Each row is a point on a landscape with many valleys, with its height.
A ball rolls from a point to the lowest of its 2 nearest points, and stops where none of them is lower. Distance is the straight distance between rows; heights are no part of it.
Gamol (h 48.4): [ -3   0   7  -5  22  -1  14   5  22 -30  19  -5  15 -11  13   7  12  -7
  -6  -6 -21 -25]
Dobap (h 90.3): [ -8 -29 -14   9 -29  -8  -2  24 -34  30   2 -16  -1 -35  15 -23  14   8
  -7 -24  24  21]
tifub (h 31.4): [  4  27   8  -6  33   9  -3  -1  26 -31  -2 -20  -1 -15 -29   3  24  22
 -27  39   1 -27]
voku (h 37.5): [ -5  31  18 -16  12  14  -2  -4  22 -40   6 -15  14  -8 -29   8  25  23
 -18  34  11  -8]
lenez (h 81.4): [-11 -26  -2   6 -28  -7  10  25 -27  21   3 -10  -8 -39  15 -13  17  20
 -23  -4  25  20]
fuz (h 42.3): [ -7  27  21 -23  -9   8 -17  10  10 -31   8  -7   6  -7 -27   2  31  25
 -19  25  20  -4]
gagu (h 32.9): [-17  -6  -4 -16 -24  10 -11  14 -14  15  -1 -20 -12   2 -13 -18  26 -11
 -11  29  26  -7]
bamo (h 30.8): [ -2  17  -3 -26 -13  -4 -28  -3 -10 -12  14 -21  17   3 -37 -17  32  10
   0  18  22  10]
pefi (h 68.3): [ 18  -5 -12   1  29   2 -16 -16  34  -4  -5   0  30  41 -12   9 -13   5
  39  20 -19  37]
lenog (h 49.2): [ -4  -9  -3 -26 -30   5 -13  26 -18   4  17   2  19   6  -5 -10  27   0
   1  -4  19  24]
Zifub (h 8.1): [ -7 -21   0   1 -33  -4  -7  11 -25  37 -13  -1 -25  -4  -3 -17  -2   3
  -2  15  19  28]
noz (h 53.7): [ -9 -18 -21   4  18   4  21  -3  -1  14  11 -26   2   6  15  -9   3 -42
  11   1 -10 -21]
pif (h 74.2): [ -9  -9  24  -7 -23  18  26  13  14  -8   7  29  -2   9  31  25  -6  -3
  -4   0  -1  -3]
Firop (h 47.4): [  6 -11  11  -8 -36   0 -14   9 -15   4 -12  22  -3  -4 -10   0  -4  35
  -9  -3  17  42]
pogud (h 65.6): [ 10   3 -18  20  42 -12  -8 -12  15  -8  -6  11  11  15   0   8 -29   2
  14  -9 -27   3]
Gep (h 70.0): [-10  -6  23   4 -23   3  10  15   7  -6   0  33  -3  -6  30  19  -9  16
  -9 -11  -1   0]
Sufem (h 33.2): [ -1  -4  -1 -20 -10 -11  -8   2  -6 -19  30  -3  36   4  -2 -11  19  -8
  14 -23 -14   6]
Revi (h 39.2): [-12  -5   3  14 -22 -18 -24   3 -22  32 -16  -2 -29 -18  -2 -18  -3  12
  -6   6  15   4]
luba (h 23.2): [  2   8  -5  17  50   5  10   8  21   5   1 -28 -15 -27  13  -9  22 -14
 -14  12 -21 -57]
sifi (h 38.2): [  5  -9  15 -10 -36   6  -7   1 -13  18 -16  16 -18  11 -11   2  -9  15
   1   9  13  35]
fedu (h 28.3): [  6  33  13  18  17 -11  13 -20  13 -17 -21  21 -22  -7   0  27 -19   9
 -15  25  -3 -12]
zoduv (h 56.2): [  5 -15  -7 -21 -36   4   1  29 -28   5   7   2  14 -11  -3 -10  26  19
 -11  -1  34  41]
zedun (h 87.1): [-10 -18 -12  22 -25  -9 -16  20 -26  32  -2  -9  -6 -30  18 -22   4   9
   5 -38  15  10]
dizat (h 79.9): [  5  13  24 -11  -3  26  36 -14  24 -22   1  19   6  22   6  32 -16  -5
  -1  20  -3  14]
zudo (h 43.9): [ 16  -2   8   1 -20  -5   2 -29 -14  13 -19  21 -10  15 -13   1 -31   2
  16 -25  -7  18]
bot (h 16.8): [  5  18 -22  11  49   1 -12  -3  19  17 -17 -32 -17  -3 -22  -2  13   6
 -21  51   0 -33]
pulu (h 54.4): [-11  -6   6 -13   2  14  27   4  14 -20  19  -1  14   8  14   9   8 -21
   0   2 -11 -11]
gimad (h 16.5): [  7  25 -13  18  44  -5  -2 -11  16   6 -20   0 -18   7  -8  20 -14  -1
  -9  40  -1 -12]
fef (h 59.7): [  7  15   7  -1   1  -8 -14 -16  -2 -16  -3  -3 -10   1 -23   1  -9  10
  -8   9  11  -3]
Rupo (h 39.8): [ 10  -3   9  -1 -14  -2   3 -18  -5  -5  -4  20  -1  13  -1   6 -24   0
   9 -23 -10   9]
sele (h 59.5): [ -9 -12   6  -4  -9   9  23   4   0   0  13   5   2  10  26   6  -7 -26
   7 -13  -8 -11]
Nabeb (h 69.6): [ 19  -8 -20  -2  25   0  -2 -17  14  -3   1  -8  24  28 -16   2 -15  -5
  25  10 -14  33]
pab (h 64.2): [-12  -8  14   9 -16   1  11   8   2   8   4  16  -4  -4  33   8 -10 -11
   6 -22  -7 -15]
Pemu (h 76.8): [  1   5  -1  -3 -19 -20 -45   4 -24  -7   0   0   1 -13 -21 -19   8  27
  -4 -24  15   3]
zib (h 77.3): [ -4   8  33  -9 -23  19  28  -1  21 -15   1  34  -6  11  19  34 -13   5
  -8  15  -2   5]
mepi (h 10.5): [  5   0   2   1  21   8  27  -5  22 -26   9  13  16  15  13  24 -19 -11
   4   0 -22   3]
Rogu (h 64.3): [ 10  -5 -23  19  34 -10   4 -14   0   7  -2   0   6  12   6   1 -31 -16
  18 -18 -22   0]
dotu (h 41.1): [-10 -11  -4 -26 -19  -2 -10  24 -11  -1  30  -5  29   2   9 -17  34 -13
   8 -20   3   5]
Gek (h 11.2): [ -1  16 -23  17  50   1   0  -2  22  21 -19 -14 -18   5  -3  10   2  -6
 -13  48  -6 -31]
Fosig (h 54.1): [ 12 -13   8  -4 -39  -4 -18  -3 -16   8 -16  30   1   4 -12  -4 -10  40
   0 -32   6  42]
guno (h 23.7): [ -6 -11  -1  -8 -30   1 -16  16 -20  18  -5  -9 -14   1 -10 -16  13   3
  -6  17  28  18]
bol (h 34.2): [  3  29  18   5  20   7  15 -11  26 -30  -9  12  -9  -1  -5  27  -9   9
 -19  30   2  -8]
tirir (h 61.2): [ -4   3  -8  27  27  -3  26  -4   9   8   1   2  -3  -6  34  10 -21 -32
  14 -23 -23 -26]
Buz (h 63.0): [ 13  22  -5   9  31 -19 -21 -18   6 -25  -5  -4   1  -6 -30   3 -14  23
 -11   2   0  -5]
Soz (h 37.0): [-12   6   4  13   7  -4  21  -3   2  16  -9  -4 -30 -12  22   5  -1 -26
  -5  15  -3 -38]
rofof (h 16.9): [  7 -18  -8  -7  14   8  29  -7  16 -15  15   3  28  22  13  11 -12 -23
  20  -8 -28  13]
mul (h 8.6): [-13   4  -4 -18  -6   3 -13   9  -4  -3  11 -26   4  -7 -20 -18  36  -6
 -10  20  12 -22]
kat (h 78.9): [ -3 -26 -14   2 -28  -2 -14  24 -29  25   9  -3  10 -11  19 -18   7  -3
  15 -47  10  17]
Bituf (h 67.9): [  8 -19  -3 -12 -32  -2 -17   3 -25  16   1   7   2  14  -6 -13  -4  -6
  17 -26   6  23]
kabuv (h 41.8): [ -2   6  12   0  33   0   6  11  23 -27  16 -16   7 -28  11  -3  24   0
 -13  -9 -24 -45]
kul (h 55.2): [ -3  10  10  -3  -7   0   2  -7   1  -3  -3   0 -16   4  -9   4  -2  -3
  -9  20  11  -8]
nulu (h 71.9): [-10 -18   1  -6 -25  -4   7  33 -22   5   2 -11  -6 -40   4 -12  32  26
 -33  10  34  16]
Fid (h 8.0): [  1  18   4  14  32  -6   5  -1   8   7 -10 -18 -29 -28   4  -3  13 -10
 -18  18  -4 -53]
dozom (h 34.5): [  8 -16   7  -5 -26   4   1 -13 -11   4  -3  26   8  16   8   2 -21   0
  19 -50 -13  15]
Tulaz (h 27.3): [ -1 -13   3 -26 -17   6  11   6  -2 -10  30   4  31  17  11  -1  12 -20
  18 -18 -13  11]
sak (h 71.2): [ 15  -6  -2 -20 -20  -1 -10 -17 -19   4   3  -2   8  23 -26  -8  -8  -7
  20 -16   2  26]
pilab (h 73.2): [ -1 -24 -11  -7 -29  -5 -22  15 -35  26   7  -7   3   2   4 -24   6 -11
  15 -30  13  18]
fila (h 49.1): [ -9  11   9 -13  -3  12   8   1  10 -16   6  -8  -2   3  -7   5  14  -5
 -11  24   7 -15]
nena (h 24.1): [ -3  12  -9 -21   3  -4 -18  -5  -3 -10  14 -35  17  -2 -37 -22  40   2
  -3  26  11  -8]
daf (h 24.9): [-13  14   8  17  10  -8   8   3   4  21  -9 -12 -36 -31  20  -2  12 -18
  -8  11  -3 -49]
beviz (h 50.0): [ -1   3  11   3 -20  -6 -21  -3  -9 -17   1  23   5  -3   3   0  -8  28
  -3 -35  -2   1]
Rivov (h 68.4): [  0 -11 -10  14 -29 -16 -35  -5 -34  26 -15   4 -10  -8  -9 -31  -8  20
  10 -41   9  21]
buge (h 66.9): [  8   1 -10  10  40  -3 -10  -7  40 -14  -4  13  20  31   0  16 -24   3
  24  12 -30  16]
tar (h 52.2): [-11   5   4  16  -7 -20 -20   1 -14  31 -12 -16 -36 -24   0 -19   5  -5
  -6   7  13 -28]
rupun (h 60.6): [  7 -22   1   3 -36  -7 -17  -7 -27  29 -19  22  -6   3  -5 -13 -14  21
  14 -43   2  35]
kevun (h 38.6): [ -9 -10   4  10 -23  -2 -14  15 -10   5   4  14   5 -11  22  -5  -3  12
   6 -44   1   1]
Mir (h 22.3): [  0  17   7  16  19 -11   7 -12  10 -20  -4  14  -3 -11  12  13 -17   3
  -7 -16 -16 -24]
mot (h 22.9): [ -4 -14   3  14 -28   2  -3   0 -12  18  -6  25   1  -2  27  -4 -17  10
  18 -56  -9   9]
vivan (h 21.7): [  0 -22  -6 -19  -5  11  34  -3   6  -7  25  -2  29  21  18   2   1 -34
  23 -14 -25   8]
rabi (h 36.3): [ -5  17   9 -19 -17   4 -24   2  -7  -9   0 -16  -2   1 -32 -10  24  13
 -11  27  28   4]
robug (h 41.2): [ -6  18  21  -9   8  10  17   3  25 -39  11   5   6   0   0  19   8   7
 -19  18  -3 -15]
tisul (h 62.4): [ -3 -14  -5 -19 -26   2   0  40 -23  -1  13  -4  17 -23   3  -9  39  20
 -21   0  33  19]
lak (h 58.2): [ -4 -11 -25  20  38  -7  16  -1   7  16   7 -21   2  -3  22  -4 -10 -34
  16 -12 -18 -23]
ziber (h 16.4): [  4   9   9   9  18   0  21 -11  17 -30   3  25   9   1  18  23 -24   0
  -2 -19 -24 -11]
belaf (h 84.7): [  9  -3 -17   6  29  16  21 -13  19  12  -8   3   2  33   2  16 -25 -23
  17  25 -14  16]
Nal (h 73.4): [  3   2  -6   9 -21 -22 -44 -12 -30   4  -9   4  -4  -7 -19 -25  -7  27
   5 -38   9   8]
guma (h 45.7): [ 10  -3  11  -3 -29  -5  -8 -18 -15  19 -19  12 -21  12 -19  -2 -21   5
   8   3   9  24]
vid (h 22.4): [  9  17  -4  15  25  -7   9 -16   8  -6 -16  12 -12   5  -3  17 -26  -1
  -6  16  -3  -7]
saf (h 80.7): [ -3   5   5  -7  -7 -17 -45  23 -16  -9   5 -12   0 -28 -16 -21  28  25
 -16 -18  15 -13]
kozub (h 32.8): [ -4   2   0   7  34   0  11   6  17  -5   9 -25  -3 -22  12  -7  17 -17
  -7  -3 -19 -45]
Rufu (h 62.8): [  4   8 -20  37  39 -11  15 -12   4  15 -10   7  -4  -2  26  10 -33 -22
  21 -23 -27 -19]
rut (h 85.9): [ 17  -7 -21   6  23   5  14 -19   0  22 -11  -2  -5  31  -8   7 -30 -23
  19  13  -8  16]
bikul (h 24.0): [  4  23  -4   5  36   5  -3  -7  18  -7 -10 -22 -16 -11 -25   2  15  10
 -27  47   7 -32]
mos (h 71.1): [ 18   0 -12 -11   6   2   0 -22  -7  -4   6 -13  14  22 -24  -3  -6  -9
  17   5  -1  25]
vuvek (h 83.3): [ -1   6  -7   7  33  25  23  -6  36  -3  -7   5   9  31   4  23 -15 -14
   8  39 -14  13]
tof (h 45.8): [ -9  -2  -7   7  13   6  27  -4   5  11  -2 -11 -14   4  15   4  -3 -33
  -2  18  -3 -28]
guko (h 81.8): [  2  14   7  -2  22  35  34 -13  33 -17  -5   6  11  25   3  29 -13  -7
   0  39  -3  17]

Call two points neighbours if one is among the 2 nearest of the other. Go from one point of each pair to the other, from neighbour to neighbour, staying as low as possible. Name the highest point that can't be avoided.
sifi and mot: guma
Fid and mul: tar
mepi and mul: fuz
Gek and mepi: vid
mepi and Bituf: sak
mul and Zifub: gagu

For each start below, name the point where the ball stops.
voku: Gek
mos: Fid
pab: Fid
rut: Fid
lenog: mepi
noz: Fid
